Each row is a point on a landscape with many valleys, with its height.
A ball rolls from a point to the lowest of its 2 nearest points, and stops where none of them is lower. Distance is the straight distance between rows; heights are no part of it.
(1230): [  3  -5  16   0  -6  -2   0  -6 -13  18  -8  -5 -12  -1   9  13   7 -15
  -8  -7  -1 -19 -14   9  -8  -9   0]  height 721
(580): [  0 -11   1 -20   6   8  13  12  -5 -15  12 -14  15  -2  -1 -12  12   0
  -8  11  24   6  14  -4  -1  -2  -3]  height 489
(384): [  3  -9  -3  -9   3 -18 -20   7  11   2   9  22  -7   4  -3  16 -13 -14
   6 -11  -8   4 -11  10  -4  19  14]  height 272
(1542): [ -7 -25   4  19  -2   4   9  -2   1   0 -28  -3  -8  13 -19  -4  -8  -2
   7  25   6   0   4   5  -1 -10  -2]  height 707
(857): [  1  27  29  -3 -12  26 -15 -22 -11  -7   5  -7   5 -19   3  -2   4   3
  -8  -4 -15  -8 -15   3   1  -4 -11]  height 596
(973): [  6  25  19  -5  -3  -5 -15 -20 -12  12  -3   1  -9 -21  22  -4   1   0
   3 -13 -20 -22 -27  14   2  -4  -9]  height 491
(978): [ -6  -7  -5  16   3   2   2   3  16  -1 -20  -1 -16  14 -23  -2  -4   1
 -17   7  -2  -6   4   2 -29 -16 -13]  height 690
(1182): [  8  19  17   1  16  -7 -19 -19   1  -4 -10   9 -14 -12  20 -14   7   1
  -2  -8 -14 -22 -21  19   1  -1  -9]  height 466
(578): [  0  23  11  -7 -16   5 -14 -15   7   9  11   1   9 -25   7  21  -4   3
  -1 -17 -27   8  -9   6  -1  -2 -14]  height 259
(552): [ -2  -2  -8  -9   2 -13 -18   6  11  10   0  13  -7   4   8   5   0  -7
  -4  -8 -17   4  -7  16 -11   4   3]  height 306
(724): [ -3 -14 -20  14  15  -8   8  30  14 -11   8   9   5  -8 -11  -3 -13  15
  23   0   9   2  17  -8 -16  18   3]  height 419
(994): [-21   2 -24 -10 -13  -7   5  32   7   3  20   2  19   8  -2   3  -2   6
  14   6  11   7  13 -18  -6   9   7]  height 90
(665): [ 14  18  14  13   0  16  -8 -17   3 -22 -15 -21   1   1   3  -5   9   7
  -3   1 -18   9  -8   5  26  -4 -10]  height 260
(1753): [-24   2   1  -5  21   5  -9  34   2   1  22  10  16  -8  -2   1   1   2
  -9 -24  12   1  11 -26  -8 -20 -19]  height 421
(1448): [ -3   0  17  -8  20 -17   6  24   0   4  19  10  21 -10 -10  28  -4 -13
   6 -21  27  -8  -6 -22 -10  -7  -1]  height 440
(1521): [-12  11 -25  -4  -7  -7  10  26   3   7  10  -6  10   2   8  -7   4   6
   0  -8  14   2  14 -20 -17  -2   4]  height 128
(35): [ -3   3   8 -27  11 -19 -16   0  12  12   4  29  -6   3   5  -3   5  -6
 -11  -7  -4  -1 -15  27 -12  13   7]  height 339
(584): [-25  -6  -9  12   2  22  14  21  -4   6  19 -17   4 -10   7 -13   2  11
   9   8   4  -6  12 -16   8   3  -9]  height 365
(331): [-18  -7  -1  11  14   6   3  20  -2  -8  20  -8  22 -14  -8   0  -9   4
  13   4   6 -12  18 -36  10  -3 -12]  height 317
(1050): [  8   2  -6  17   9   8   4   1  11 -17  -1 -20  12 -11   5   1  13  -3
   1  -4  -3   4   7  -2   5  -5  -8]  height 242
(1296): [ 14  -8  -3   8  -4  -3  -1 -30 -12   6 -14 -15 -11   7  13  12  -8 -12
   6 -12 -11  -1   0   9  13 -11   5]  height 540
(440): [  6  18   8  -7 -19  28  -1 -33  -8   0 -16 -14  -8   8   9  -1   8  12
  -8  -2 -19   8  -1  19  21  -7  -9]  height 382
(1543): [-15 -15 -20  16   5 -18  -6   9   8   6 -22   9 -15  26  -1 -21  -3   3
  18   6 -10   8   6   8  10   5  12]  height 391
(800): [ 12 -11  10   4  19 -13  12  -8 -13   7  -5   9  -6  -8   5   6   0 -11
 -15   3  20 -18 -15   5 -16  -1   5]  height 772
(1265): [  0  16   6   5   6  23 -13 -43 -10 -18 -29  -6 -21  13  -3   1 -10  -4
  -3 -13 -23 -10 -10  20 -14 -20 -10]  height 677
(851): [-18   3   5 -30 -15 -15   6  19  -8  26  21  24   3   4 -20  17  -5  -3
   4  -1  14  -4 -12  -5  -5  11  18]  height 414
(114): [  8  -6 -16  14   5  -8  -1   0   4   4  -1  -5  -3 -10  10  -4 -10  -5
   9  -2   1   0  -2  -1   5  14   3]  height 178
(370): [ 14  -8   8 -35   0 -13   6   1 -10   9  13   3 -13  -8   6   9   1  -6
  -2 -14  -4   0 -19  15   9  17   6]  height 403
(1275): [-14 -10  -7  24  -3  12  28  15  -3  -9 -10 -16   2   5 -18 -14   8  18
  23  21   9  17  27  -4  21  -6 -13]  height 541
(1503): [ -5  -9   3 -26   4   3   9  19 -17  -5  25   2  15  -2   1  -3   7  -2
  -8   0  27  -1  10 -17  -7   1   4]  height 474
(750): [  4 -11  -5  16  -9  20  15   0  -3  -7   9   1  12  -2   5   4  -7  16
  24   6   7  23   8  -2  35  17   5]  height 322
(1021): [ -7  38  -9   8  -9  12   5 -14  -6  -2   9 -19  -6  -4  15 -13  11   9
 -19  -4   1 -10   1  -9   2  -2  -9]  height 231
(1432): [ -2   4  19  -9  -3   7   4   2 -18  26   5  13 -14  -1  -2   9   7  -6
 -24 -22  11 -13 -16  -1 -24  -4  -8]  height 356
(709): [  1   0   4 -14  12 -20 -19 -45  -3 -10 -23   4 -17  14   3   6  -4  -4
   6 -11 -18   1  -2  11  20 -26   7]  height 501
(1299): [  6   4  -1  -2 -26  16   9   8  -8  11  21 -35  19  -2   3  29   5  -1
   8  -9   3  -2  -7 -12  20 -25   0]  height 649
(1519): [  6  -8   0  -2 -27  13   2  -5  -2  11   8 -17   1   4   2  32   0  -3
   9 -12 -15  16  -6   5  19  -2  -2]  height 680
(868): [-12  -1   8 -10   3 -16   6  22  -9   6  17   1  25  -8 -13  22  -4 -13
  11  -6  25 -14 -13 -26   8  -8   5]  height 449
(1062): [ -7  28  20   9 -11  14 -12 -18  -3  -5  -5 -16  -4  -4   3  -3   6  -1
 -10   5 -28 -13 -11 -13   5  -5 -13]  height 612
(1832): [ 10  11  16  -3  -8   4 -12 -31 -11   5 -10  -4  -9 -12  13   8  -5   2
   3 -10 -24  -8 -12  12  12  -8 -11]  height 516
(1328): [  0  16   3  17  17 -12 -18  -5  10  -1  -9   7 -11  -8   7 -21   5   5
  -9  -9 -19 -20 -19   7  -9   0  -7]  height 442
(1321): [  3  -3   1 -12 -21   3  -6 -22   0  20   1  -7  -2   3  -1  35  -7  -3
  -6 -10 -20  12   1   3   3  -3  -4]  height 692
(288): [ -8   2   2   2  12 -13  -2  14   7  -1 -10  -7 -21   7   2 -18  21  -9
  -7   1  -3  -9 -10   2 -12   3  -2]  height 447
(1684): [ 11 -25  -7  -9  18 -14   3  10  17 -10  -9  14  -5   0   4 -25  10   4
   3   9   4   0   7  13  -1  12   2]  height 557
(422): [ -1 -14 -20  22   8 -12   7   3  -1   8 -15   5  -6   0 -11  -6 -15   5
  10  18   3  -3  16  -7 -14  -2   6]  height 281
(42): [ 18  -5   7 -20   4  16 -10 -27 -13  -8 -16 -14 -18   2  17  -2  11  -3
  -1 -13 -13 -15 -17  25   8 -11  -8]  height 555
(1252): [ 17  13  20  -2 -16  -7   1 -25 -14   7   6 -15  -8 -12   5  24  -4  -2
   1 -10 -11  -9 -15   2  10 -11  -6]  height 538
(1637): [-10  -9   0  27  -7  13  12  11   5   0  -6 -21   0  -3 -13 -11   3   7
   7  15   1   3  11 -13   2  -6  -3]  height 575
(1027): [  2  13  12   9   1   6  -5  -2   0  -1  -4   7  -6  -7   5  -1   3  -6
 -19 -18   3 -12 -13   6 -25  -3 -12]  height 303
(1731): [-31  -6 -13  -4  -1   3  10  33   9  -7  15  -6  21  11 -13   0   1   8
  28   7   5   6  26 -15   9   6   3]  height 51
(725): [  5   2 -29 -15  -2   6  -8  17   1  -9  14  21  -2   2  -6   5 -17   5
  14  -7   1  -2   5   2 -12  29  25]  height 179
(1128): [ -4  -6  -4 -14   3 -24  -4   9   4  19   3  31   2   8  -4   9  -8  -5
 -16  -1  12   7   1   7 -24   0  10]  height 435
(1175): [ -3  14 -20  -9  -2  -4   7  14  14 -17  13 -10  19  10  12  -2   0   7
  13  -3   8  18  26 -14  15  11  12]  height 249
(606): [-10  -4  16  -8   2  -5  -3  -7  -4  26  -3  12 -16   1   2  31   1 -16
  -1 -15   0 -12 -19   7 -14 -11  -5]  height 710
(623): [ 22  -7 -17  10  12   4   9 -13  -4  -1 -15  -5 -12   2  23 -18   6   0
   9   0   1  -9  -5  12  13   8   4]  height 334
(637): [-13 -13   4   0  -8   7  20  11  -4 -15   2  -8  19   8 -13 -14   9  16
  27  22  20  14  24  -3  24  -9  -5]  height 525
(286): [-13  -3   9  18   6  10  -7 -11  11  -4 -28   6 -17  18 -11   1   5 -15
 -16   1 -15 -10  -1   7 -27 -13 -12]  height 699
(63): [ -9  19 -14   7  11 -15   9  17  24 -19  11 -13   9   1  -2 -13   2   7
  13  -1   3   4  26 -24  16 -11  -6]  height 325
(1165): [ 14  -5   1   2   9 -15   6  22  21 -22   2   1  14  -5   3  -3   4  -4
  17  -4   6   7   3  -6   9   9   6]  height 347
(269): [ -4 -16  -6  37  -7   6  24  10  -4 -12  -6 -24   3   1 -12 -16  -3  12
  23  17  15   0  23  -6   6 -12  -5]  height 558
(406): [  1   4 -14   9  -5  10  -1  -7  -1   5  16   9   3 -10  16  -1 -15  12
   1  10  -5   2   8 -11  21  29  13]  height 299
(1316): [  5  18  31   1   2  16  -2 -10 -12  -9  15  -6  -2 -22   0   3  -1  -6
 -18  -8  -5 -15 -17  -7  -5   0 -13]  height 580
(1812): [ -3  -8  -7  -5  -6  -7   9  25 -13  25   8  16   2   6   5  11  -1  -7
  11 -14  19  -2  -7  -5 -20   8   9]  height 402
(333): [-10 -11  19 -10  10  13 -12  12   4   0  13   5  15 -12  -6  14  12 -14
 -10  -4   6   5   1   2 -17  -5 -13]  height 637
(1354): [  4  -7 -23   8   8  -7   7  17   8 -17   6   7   5   5  -8 -16 -16  19
  26  12   7   5  16  -4  10  37  18]  height 187
(1349): [ 10 -14   7 -18   4 -10  11   3   1  -7  -6  11   4   2  -2  -2   5  -7
  -8  14  13   7   5  14  -4  -8   5]  height 518
(816): [-11  16  14  -1  -4  24   0  -7   6 -18 -10 -13   6   9 -22 -14   4  -1
 -20  20 -11   1   8 -10  -7 -10 -14]  height 480
(820): [  3  -4   1   4   6   0   4  12  14 -18  -8 -14  -4  -4   3 -24  19   4
  13   5  -4  13   2   0  26   3  -6]  height 574
(287): [ 18  13  12 -15   2 -20 -19 -41  -4  -4 -25  13 -14   9  10  -1  -3   1
  -3  -7 -22  10  -3  24  18 -16   4]  height 486
(1192): [ -6 -18  -2   1   7  10   3  12   6  -1   8   8   6 -11  -1   1   4   3
  -5   4   1   2   7  -4 -17   1 -10]  height 626
(1149): [ 21 -12 -33   6   5  -3   3 -15  -8  -2 -15   2 -11  13  22  -8  -8   3
  16 -10   5   7   6  11  20  -3  10]  height 407
(70): [  3   8  20   4  -2   3  -4   5  -4   7  14  -7   1  -9   5   8  20 -13
 -10 -23  14 -12 -16  -4 -17  -9 -10]  height 266
(1706): [ -9   4  17   7  -6  10   6   5  -6 -14   4 -22   7   3 -10  -3  12 -11
  -3   8   2  -8  -5  -9  10 -10  -4]  height 617
(400): [ -5   6   6 -13   1 -22 -10 -17  -1  18   5  18  -9   0   2  -7 -15   0
 -22  23  -9  -4  -6  -4  -7   2  13]  height 127
(1824): [ 10 -24   7  -1  12  -2   4  -1  -5   7  -8   9  -8 -10   7  -5  -4  -7
  -2   2  14 -13  -9  11 -11  16   9]  height 782
(727): [ 20  -6   1   5 -11  11  -4 -27  -6   1 -10  12   0   1   7   2  -3  12
   1   2 -14  22   7   7  29   0  -4]  height 413
(377): [  7   1 -21  -7 -11 -19  -3 -18  -6  11 -11  10  -4  11   4  11 -22   4
   5   4  -6  13   6   4  12  -1  15]  height 481
(1626): [ -5  -2 -22 -14 -23  -7   7  18  -3  16  -2   3   7  18  -5  22  -7  -6
  20  -5   5   6  -2   2  -8   9  17]  height 439
(670): [  5 -18 -11  19   9 -12  10  14  -3   6   5   4   0 -12  -7   0 -12  -3
   3   6  17  -7   2 -11 -24   1  -1]  height 245
(52): [ -4 -21 -12  24   6  19  10   4   2   3 -16  -7  -9   3  -9  -9   1  -5
  -5  10   1  -8   9  -2 -27  -5 -12]  height 678
(1166): [ -8 -14  -5   9   6 -22   2  15  10   3 -12  -9 -17  13  -1 -23   7  -1
   5  10   0  -6   1   5   5   7   8]  height 422
(1674): [ 10 -13  -5 -13  21  -4   0   8  19 -13  -5  15   5  -8  -3 -13   5   6
 -15  10   6  10  10  11 -10  -1   2]  height 537
(1793): [  1  -6 -21  -9   5  -5  -1  30   0 -14   8  10   3   2  -9  -2  -9   9
  23   1  -1  -7  11  -3  -1  41  20]  height 123
(281): [  4  17   8  -4 -19  12   1 -17  -1  -5  -4 -11   1  -4   9  -6  17   5
  -7   5 -19  16  -5  11  34   2  -5]  height 333
(210): [ -5  24  -6   1  -6 -14 -25 -26   0  20   2  18  -8  -2   7  -3  -9   4
 -11  -3 -28   2  -3   6   1  -4   4]  height 199
(1607): [-10   2 -17  13   3  -6  12  14  14  -9   2 -12   6   5  -2 -12  -3  11
  12  10   6  16  20 -13  16   5   7]  height 292
(1092): [  1 -12 -13  13 -13   7  15  13   3  -8   7  -7  18   3  -4  16  -8   2
  32   5   6  14   7  -1  12  12   4]  height 367
(1303): [ -1  -4   5 -10 -12   7 -16 -17  -6  32  -7   4  -6   2   3  33  -3  -9
  -6 -17 -15  -2 -14  11 -18 -13  -7]  height 701
(865): [  4  -5  -1  15  10  11  12  -3   7 -20  -8   0   7   3 -14 -10   3  21
  -6  17   5  24  20   0  25   0 -10]  height 195
(841): [ -3  15   5   2 -27  16   3  -8  -4  12   9 -30  15  -4   8  23   6   2
   4  -7  -7  10  -7  -9  19 -10  -2]  height 664
(29): [  0   6   3  -5  -4 -12   2  17   3   5  14  -3   7  -5   5   9  11 -14
   2 -24  10  -5  -9 -11  -9   4   3]  height 227
(1741): [  1   0  15  -8 -10  31   3  -6  -6  -5 -11 -12  -5  11 -13 -13  13   4
 -18  23  -1   8   5   2   0   0  -8]  height 454
(1394): [  1 -12   1 -10  -6  15  20  12 -11 -13  11 -16  25   1  -3  -3   6  14
   8  14  24   6  15   2  15  -6   4]  height 508
(762): [ -3  -5  11  10   6  15   2   9  -7 -13  14 -14  24 -16  -6   9  -5  -4
  -3   5  10  -2   7 -25   4 -13 -15]  height 293
(1368): [ 14  -8  -4   5  18  -2  -8   0  15  -9 -15  -1  -4   2   3 -21   6  10
  -4   8   1   7   0   8  15   6  -6]  height 544
(1301): [ -6   1  -3   1  22 -18   0  29  20 -26   6 -11  15   3  -7  -1   5  -7
  13  -8   5   9  10 -19  11  -5   0]  height 351
(814): [  8   6 -13  -5  -7  -1 -11 -31   4   7  -5  11  -7  12   7   7  -6  15
   6  -6 -24  23   9  23  26   0   4]  height 446
(1630): [  7  11  -1   5   3   1  17 -11   4 -21  -2  -6  18   2 -10 -12  -4  13
 -13  27  14  19  18 -13  21  -1  -2]  height 131
(1188): [ -9  16   6 -15 -12  16   0  -4  -3  -5  -1  -5  -1  10 -18  -4  11  -8
 -22   9   3   3   2  -9 -21 -14  -8]  height 468
(1417): [-18   1   8 -27  -3 -17   2  25   0  19  15  22   7   6 -11  13   5 -10
 -14  -8  17  -3 -12 -11 -18   4   8]  height 426
(1660): [ 10  -6  15 -10   0  -7  22  -4 -19   9   6  -1  -7  -2  -3  12   2 -11
 -16  -3  24 -17 -15  -1 -20 -14   6]  height 763
(502): [-19  15  -4   7  -1   1 -18  -5  10   5  -6  11  -9   0  -6 -14  10  13
 -31   9 -23  -2   2   8 -24  -9  -8]  height 641
(1784): [  8  23  -3  23  15 -25 -19 -18  13  -5   0   0  -3 -17   8 -15 -10   6
  -4   4 -16 -10 -10   1  -3  -1  -5]  height 415
(1025): [  2   6   7   9   8  -2   4  -8  17 -15   1  -6  15  -7 -15  -3  -2   8
  -4  22   2  12  16 -14   5 -16  -3]  height 185
(596): [  2   3   8   2 -18  18   6   5 -12  -5  17 -28  11  -5  -5  10   8  -5
  -8  -6   5 -10  -5 -19  12 -26  -3]  height 633
(893): [  4  -3   2   7  10  19  -8 -24   1 -17 -33   0 -21  25  -8  -5  -6 -11
 -10  -4  -9 -15  -7  18 -24 -15 -12]  height 693
(1709): [ -2  32   7  -6  -8   5   6 -15 -19   3   6  -7 -12  -5   5 -21   3   2
 -26  -4   9 -18  -9 -11 -12  -6  -6]  height 186
(955): [ -4  -6  -7  -7   0  11   6 -11 -27  17 -16  -2 -20  21   3  10  -4 -16
 -14 -11  16 -23 -10   6 -25 -24   4]  height 745
(352): [ 12 -28  -4  -1   8  -4   4  -2  -6   4  -4  14  -7   0   0 -13  -6   3
  16  16   3  -4  -1  14   8  19  12]  height 795
(1324): [ -6  18  -3   1   4  19 -26 -32   6  -5 -26   5 -15  -1  12  -6  -3   3
  -7 -11 -27  -8  -6  31 -12 -21  -9]  height 665
(36): [ 13  -5 -25  21  14   1   4  -1   2  -2  -4  -9 -10 -11  19 -14   5   9
   6  -5   4  -9   6  -1  -1   8  -3]  height 250
(809): [ 19   3  -9   7 -10  11  -1 -15  -4  -1 -13 -21  -7   5  12   2  10  -4
   0  -6  -9   2  -2   2   8  -6  -4]  height 569
(607): [-12  -8   5  10  -5   0   6   6   7  -4 -24 -14  -5  13 -21  -4   7  -1
  -7  24   4  -3   7  -9 -13 -16  -9]  height 698
(672): [ -1 -11 -13  -5 -15 -17  -1  10  -8   8 -10  12  -2  20  -3  11 -15  -2
  14   6  -5  10   2   5   5  13  19]  height 459
(1598): [ 12  -6  -2   6   5  -5  -1   6   3   3  11   8  11 -18  -5  14 -17  -7
   7  -6   2  -1  -3 -14  -6  14   5]  height 241
(412): [  5  19  25  -9   2   7  -1 -19 -11   7  -4  12  -7  -5  -4   8   1  -3
 -25 -20   7 -15 -20   9 -28 -13 -10]  height 331
(33): [-20  18  23   7  -8  11 -18 -11   4   0  -3   7   1 -11  -9  -5   5   3
 -22  10 -17  -2  -5   0 -23  -8  -8]  height 632
(365): [  0   0   7  -6 -18  17   3 -10 -22  16  -7 -10 -15  15  -2   8   6  -9
 -16  -5  -1 -18 -18   0 -19 -21  -5]  height 734
(1335): [  4   2  -5  12  12 -14   9  13  -6  -5   9   2   3 -10   1  -9  -2   1
 -12  -5  13  -9   2 -13 -17   4  -2]  height 212
(923): [-21  -3  -6   4  -6  11   1  24  -3  12  16  -3   6  -2   2  -6  10  -2
   4   3   0  -6   0 -17  -3  11   1]  height 388
(540): [ 20 -15  -4   4  12   5 -10  -7  11  -6  -2  14  10 -10  -3   0 -10   6
   7   5  -4  19   5   7  16  15   4]  height 336
(1458): [  2 -13  -9  24   5  15   8  -2   7  -8   0   5   7   0   0  -6  -4  22
   6  11  -1  30  15   2  42  17  -2]  height 265
(149): [  1  -1  29 -10   6  -5   8  -4   2 -19  -2  -9  14  -5 -15   2   4  -7
 -10  13  11   4  13 -10   3 -17   1]  height 225
(1704): [ -8  -8 -16  -3 -16  -6  13  29  -7   5   6   4   8  10   0   8   0   2
  27 -10  19  -3  -3  -9 -20  14  13]  height 420
(271): [-26  -3  -5 -10   5  18  -5  32   5   7  25   8  19   0  -5  -5   7   0
  -3  -6   3   4   5 -17  -3   0  -9]  height 406
(38): [-16 -17 -20   7  -9  -8  -3  13  13   8 -14   9  -7  19 -10 -11 -12  12
  17  16  -9  12  16   5   0   7  15]  height 368
(237): [ 13   9  -8  -6   0 -16 -24 -30   9  -7 -14  23 -10  14   4   2 -10  12
  -8  -1 -26  20   1  22  23  -4   7]  height 467
(225): [-13  -5  10  -4  24  -8   5  28   5  -9  19  14  21  -6  -8   7   5  -6
   0  -7  27  -2   7 -23 -12 -15  -7]  height 430
(243): [-10 -19  -2  10   5  12  -9  18  17  -8  -3  -3   7  -5  -4  -7   9   3
   5  -2 -11   7   7   0   3   5  -5]  height 613
(83): [  0 -17   3   4   2   3   6 -14  -8   0 -19   0 -13   6  -7 -14  -1  -1
  -8  22   3  -9   2   4  -8  -7   2]  height 719
(940): [ -5  -7   3 -25  -4  -8  14  15 -14   1  15   3  10  -4   1   1   0  -8
   8   7  15  -4  -2  -1   0  15  14]  height 458
(601): [-15  13  -9   4  -6 -19  -9 -15   0  18   2  13 -10   1   5 -19  -6   7
 -11  12 -16  -3   6  -3   2   7  10]  height 166
(1118): [-22  -5 -18  19  12  14  16  17  -4   0  24  -6  10 -19  -3  -8 -12  13
  21   3  15 -11  15 -24  14  15  -1]  height 340
(834): [ 16  -7  15  -6   2  14  -2 -10 -15   0 -10 -13 -22   9  13  -9  14 -15
   1  -8  -1 -30 -25  19  -2 -10  -1]  height 515
(1078): [ -4   6 -16   8   6  10   6   8   1  -4  13   5   2  -5  -3 -10 -14   9
  20  10   5   0  11  -4  18  31  15]  height 244
(54): [ -8  13  -5   1   9 -13  -7  26   9  -2  20  10   6  -6   5  -9   1  -4
  -1 -14  -3  -2  -4 -14  -3  10   3]  height 189
(1411): [ -9  21  -1  10   4  14 -26 -12  10  -7 -15  12 -15  -2   7 -18   4  14
 -16  -8 -21 -11  -2  22 -31 -12 -12]  height 652
(1215): [ -4  20  -3   6  -8  16 -20  -7  16  -1  14   0  15 -16  11   7  -3   6
   9 -13 -27  16  -2   5  11   6  -9]  height 300
(194): [ -6 -21 -12  22   1   1   8  22   2  -4   4   2  13  -8 -13  -4  -8   2
  34  15   5   4   7  -6   1  17   6]  height 396
(434): [ 17   5   2  -1   3 -16  -6 -48 -14  -2 -20  -7 -22  11   9  11  -9  -9
   9 -16 -14  -6  -6  11  15 -23  -3]  height 517
(158): [-18 -14 -18  14 -19  -3  16   9   2  10  -8   1   4  12  -6 -10  -3  15
  29  20   6  12  13   1  -7   6   0]  height 341
(1422): [ 14  -1   0  -6  -2   3  -6 -23   1  -1  -1  11  11 -15   3   6  -8  10
  -7   8  -8  14  10   7   9   5  -2]  height 377
(1759): [  6   6 -11  21   5  12 -20  -6  20  -2   9   6   5 -15   9   2  -6  11
   6  -5 -21  15   3   1  17  18  -2]  height 343
(908): [ -5   5  17 -25 -10  -7  10  10   1  19   3  10   7   5 -13  25   8 -13
 -14  -2  18   4 -11   0 -21 -15   0]  height 441
(368): [  1 -18  -6   5  11 -22  10  26  10 -11  -7   9   5   2  -5   6  -5  -4
  18   3  13   2   7   0 -18  14   7]  height 438
(555): [  2 -10  15 -27  -2  -9   6   9 -11   9   9   2  -7   1  10  -5  11 -12
  -5   0   8  -6  -8  13   5  13   9]  height 434
(793): [ 11  -7  -8  -4   3  10  -9   2   9  -6  16  11  16 -12  -2  19 -16   5
  13  -6  -1   8   2   2  10  21   6]  height 286
(1030): [ -5  23   1  -5 -16 -10 -21 -15  -2  22   7   4  -4  -8   4  20 -13   0
  -4 -18 -27   8  -7   5   1   6   1]  height 228
(1534): [  0  -3  14 -32  -5 -22   7   4  -7  22  14  17  -2   0  -6  15 -13 -11
  -1   0   9  -7 -13   6  -1  13  17]  height 398
(1070): [  0 -12  11  -3   7  -4   1   4 -12   6 -11  -6 -22  10  11 -18  16  -9
  -1   5   1 -15 -20  15  -2  -1   2]  height 476
(927): [  3  13 -14  -9 -10  -1   1   6  10  -5  12  -5  11  -2  13  10  -1   5
   3  -6  -3  11  14  -3  21  13   8]  height 201
(1219): [  6  -6  -5  -2   5 -28  -1  17  13   3   1  19   9  -1  -9   2 -10   2
  -1   1  16   7   5  -3 -21   6  16]  height 450
(969): [-17  18  25  12  -9   8 -16 -10  -6   8   6  -9   2 -10 -15  -3  -1  -6
 -21  10 -18 -10 -16 -21  -7  -5 -10]  height 624
(1227): [ -2  16   8 -13  -6 -14   2  -8 -12  14   8   5  -5  -2   8 -14   1  -2
 -24   6   4  -5  -1  -9  -9   3   6]  height 170
(424): [  2  -6   7   8  -3  26   6   4  -2 -13 -11  -9 -11   1 -12  -1  10  -6
 -13   4   2  -9  -3  -3 -22  -5 -17]  height 663
(1031): [ -7  16  -6  -9   1  -4  -3   7   8  -8  14  -5   9  -6   8 -12   5   1
  -4  -5  -3   7   7 -11   7   7  -1]  height 148
(507): [  1   7  17 -36   4 -20  -3   0   0  21  14  20 -19   3   7  12   3  -3
  -4 -19  -2   0 -18  22  -6  13   8]  height 369
(1763): [  4   7   8  -8 -25  32   4 -26 -18   1  -5 -21  -1  10  -7  -2   9   9
 -15  12  -7   2   5   6  12  -7  -6]  height 423
(1403): [ 14  20  21   2 -12   0  -3 -18 -13  -3  11 -25  -1 -11   4   5   0 -10
 -10   3   0 -16 -18 -10   8  -5  -4]  height 560
(754): [ -1 -14  19  -4   0  22   2   3  -7  -1   0  -2   5  -3  -3   9   8  -6
 -19  -1  12  -8 -10   8 -21  -7  -9]  height 648
(1371): [ -6 -20  -8  18   7  18   4  12  11  -6   0  -7  -3 -12  -6 -19   3  16
   2  17  -5  10  10  -3  14   6 -11]  height 594
(328): [  1   9 -10  22  10  -7 -21 -24  14  -1  -1   3  -2  -7  18   0 -10   3
   0   1 -21  -4  -1   0   8   7   4]  height 387
(1401): [  3   3  11 -15  -2  -6  14  -6 -17  19 -10   0 -29  15  -2  14   4 -18
 -15 -14  22 -24 -16   8 -23 -22   4]  height 754
(1860): [  7   7 -16   4   3 -30  -4 -11  11   1  -7   8   0  10   1  -4  -9   0
  -1   4  -3  11   8  -5   3   0  13]  height 497
(867): [ -2 -16 -15  11  -4 -15  14   4  -3   3  -7  14   6   8 -12  -3 -18  10
  25  22  14  10  13   2  -5   7  12]  height 313
(1065): [ 25 -21   6  -7   6  -6   9   0  -4 -13 -20   7  -1  15  -2  -4   3  -4
   7  12  12  17   6  19  13   1   6]  height 490
(938): [  2  -5   3 -25   6 -24  -2  -9  -6  18   1  31 -11   7  -6  20 -17 -10
  -2  -5   7  -4  -3  14 -16   2  14]  height 418
(922): [ 15  -2 -19   2   5 -16  -9  -4  10  -3 -23   4 -10  11   6 -13   6   3
   3   5   5   9   8   6   4   1  -1]  height 519
(1572): [ 17   7   3 -11 -17   9  -1 -25 -11   1  -8 -27 -17   8   9   5   8  -4
  -3 -15 -10 -11 -15  18  15 -14  -4]  height 586
(345): [ 21  -6   3  -3  14   5   3   7   9 -20  11  -9  19  -6   7  -1   5  -6
  12 -11   3   6   4   2  16   2  -4]  height 304
(1679): [  2  -8  17   6   4  -1  -6  14   5 -13  -1 -20  -3   0   5 -13  17 -10
   5   2  -4  -4 -16  -7  19  -1  -2]  height 598
(1585): [ 22 -18 -14   3   5 -12   5  -9  -6  -8 -17   6  -3  15   9   2  -9   8
  22   2   9  13   7  16  17   8  14]  height 452
(913): [  5   1 -23   0   0  -3 -15  12   5  -1   8  20  -4   7  -4  21 -20   0
  12 -16 -15   8  -4   8  -7  29  22]  height 229
(1272): [ -2   6 -15   8   5   0  18  14 -14   1  11 -11   2   1  10 -10   9  -2
  -7  -6  21  -3   5 -21 -11  -3  -6]  height 173
(632): [  2  -6   5  -8  -2  -5   0  13  -9  20  11  19  -7  -4   9   6   5  -9
 -13 -18  17  -2  -7   1 -27   5   0]  height 380
(1496): [  5  17  -7  21   1  11  -2 -10  22 -12 -11 -17   0  -3   9  -6   9   6
  -3   0  -8   8   5   0  19  -2  -9]  height 174
(1697): [  6  -2  26  -7   7   1  -5  -6  -2 -14   8  -8  23 -11  -5  12   2 -12
   0   4   1   1   1 -14   5  -7  -7]  height 257
(1196): [ -9  13  15 -16  -3  -2  -4   7   2   0   2   5   4   4  -9   9   9 -15
 -28  -6  12  -2  -6  -5 -27 -13  -7]  height 453

Call two points neighbours if one is among the 2 nearest of the other. Go from one point of each pair to the other, from neighbour to neighbour, staying as low as possible. Name the highest point that can't be avoided.
(114) and (1630) -> (1684)
(1496) and (1031) -> (1301)
(1793) and (1731) -> (406)
(1534) and (1630) -> (1219)
(1731) and (1031) -> (1607)

For each start below, name the point where the ball stops.
(243) -> (1793)
(42) -> (1731)
(969) -> (400)
(225) -> (1630)
(1299) -> (1031)
(800) -> (1031)
(809) -> (114)
(1626) -> (1031)
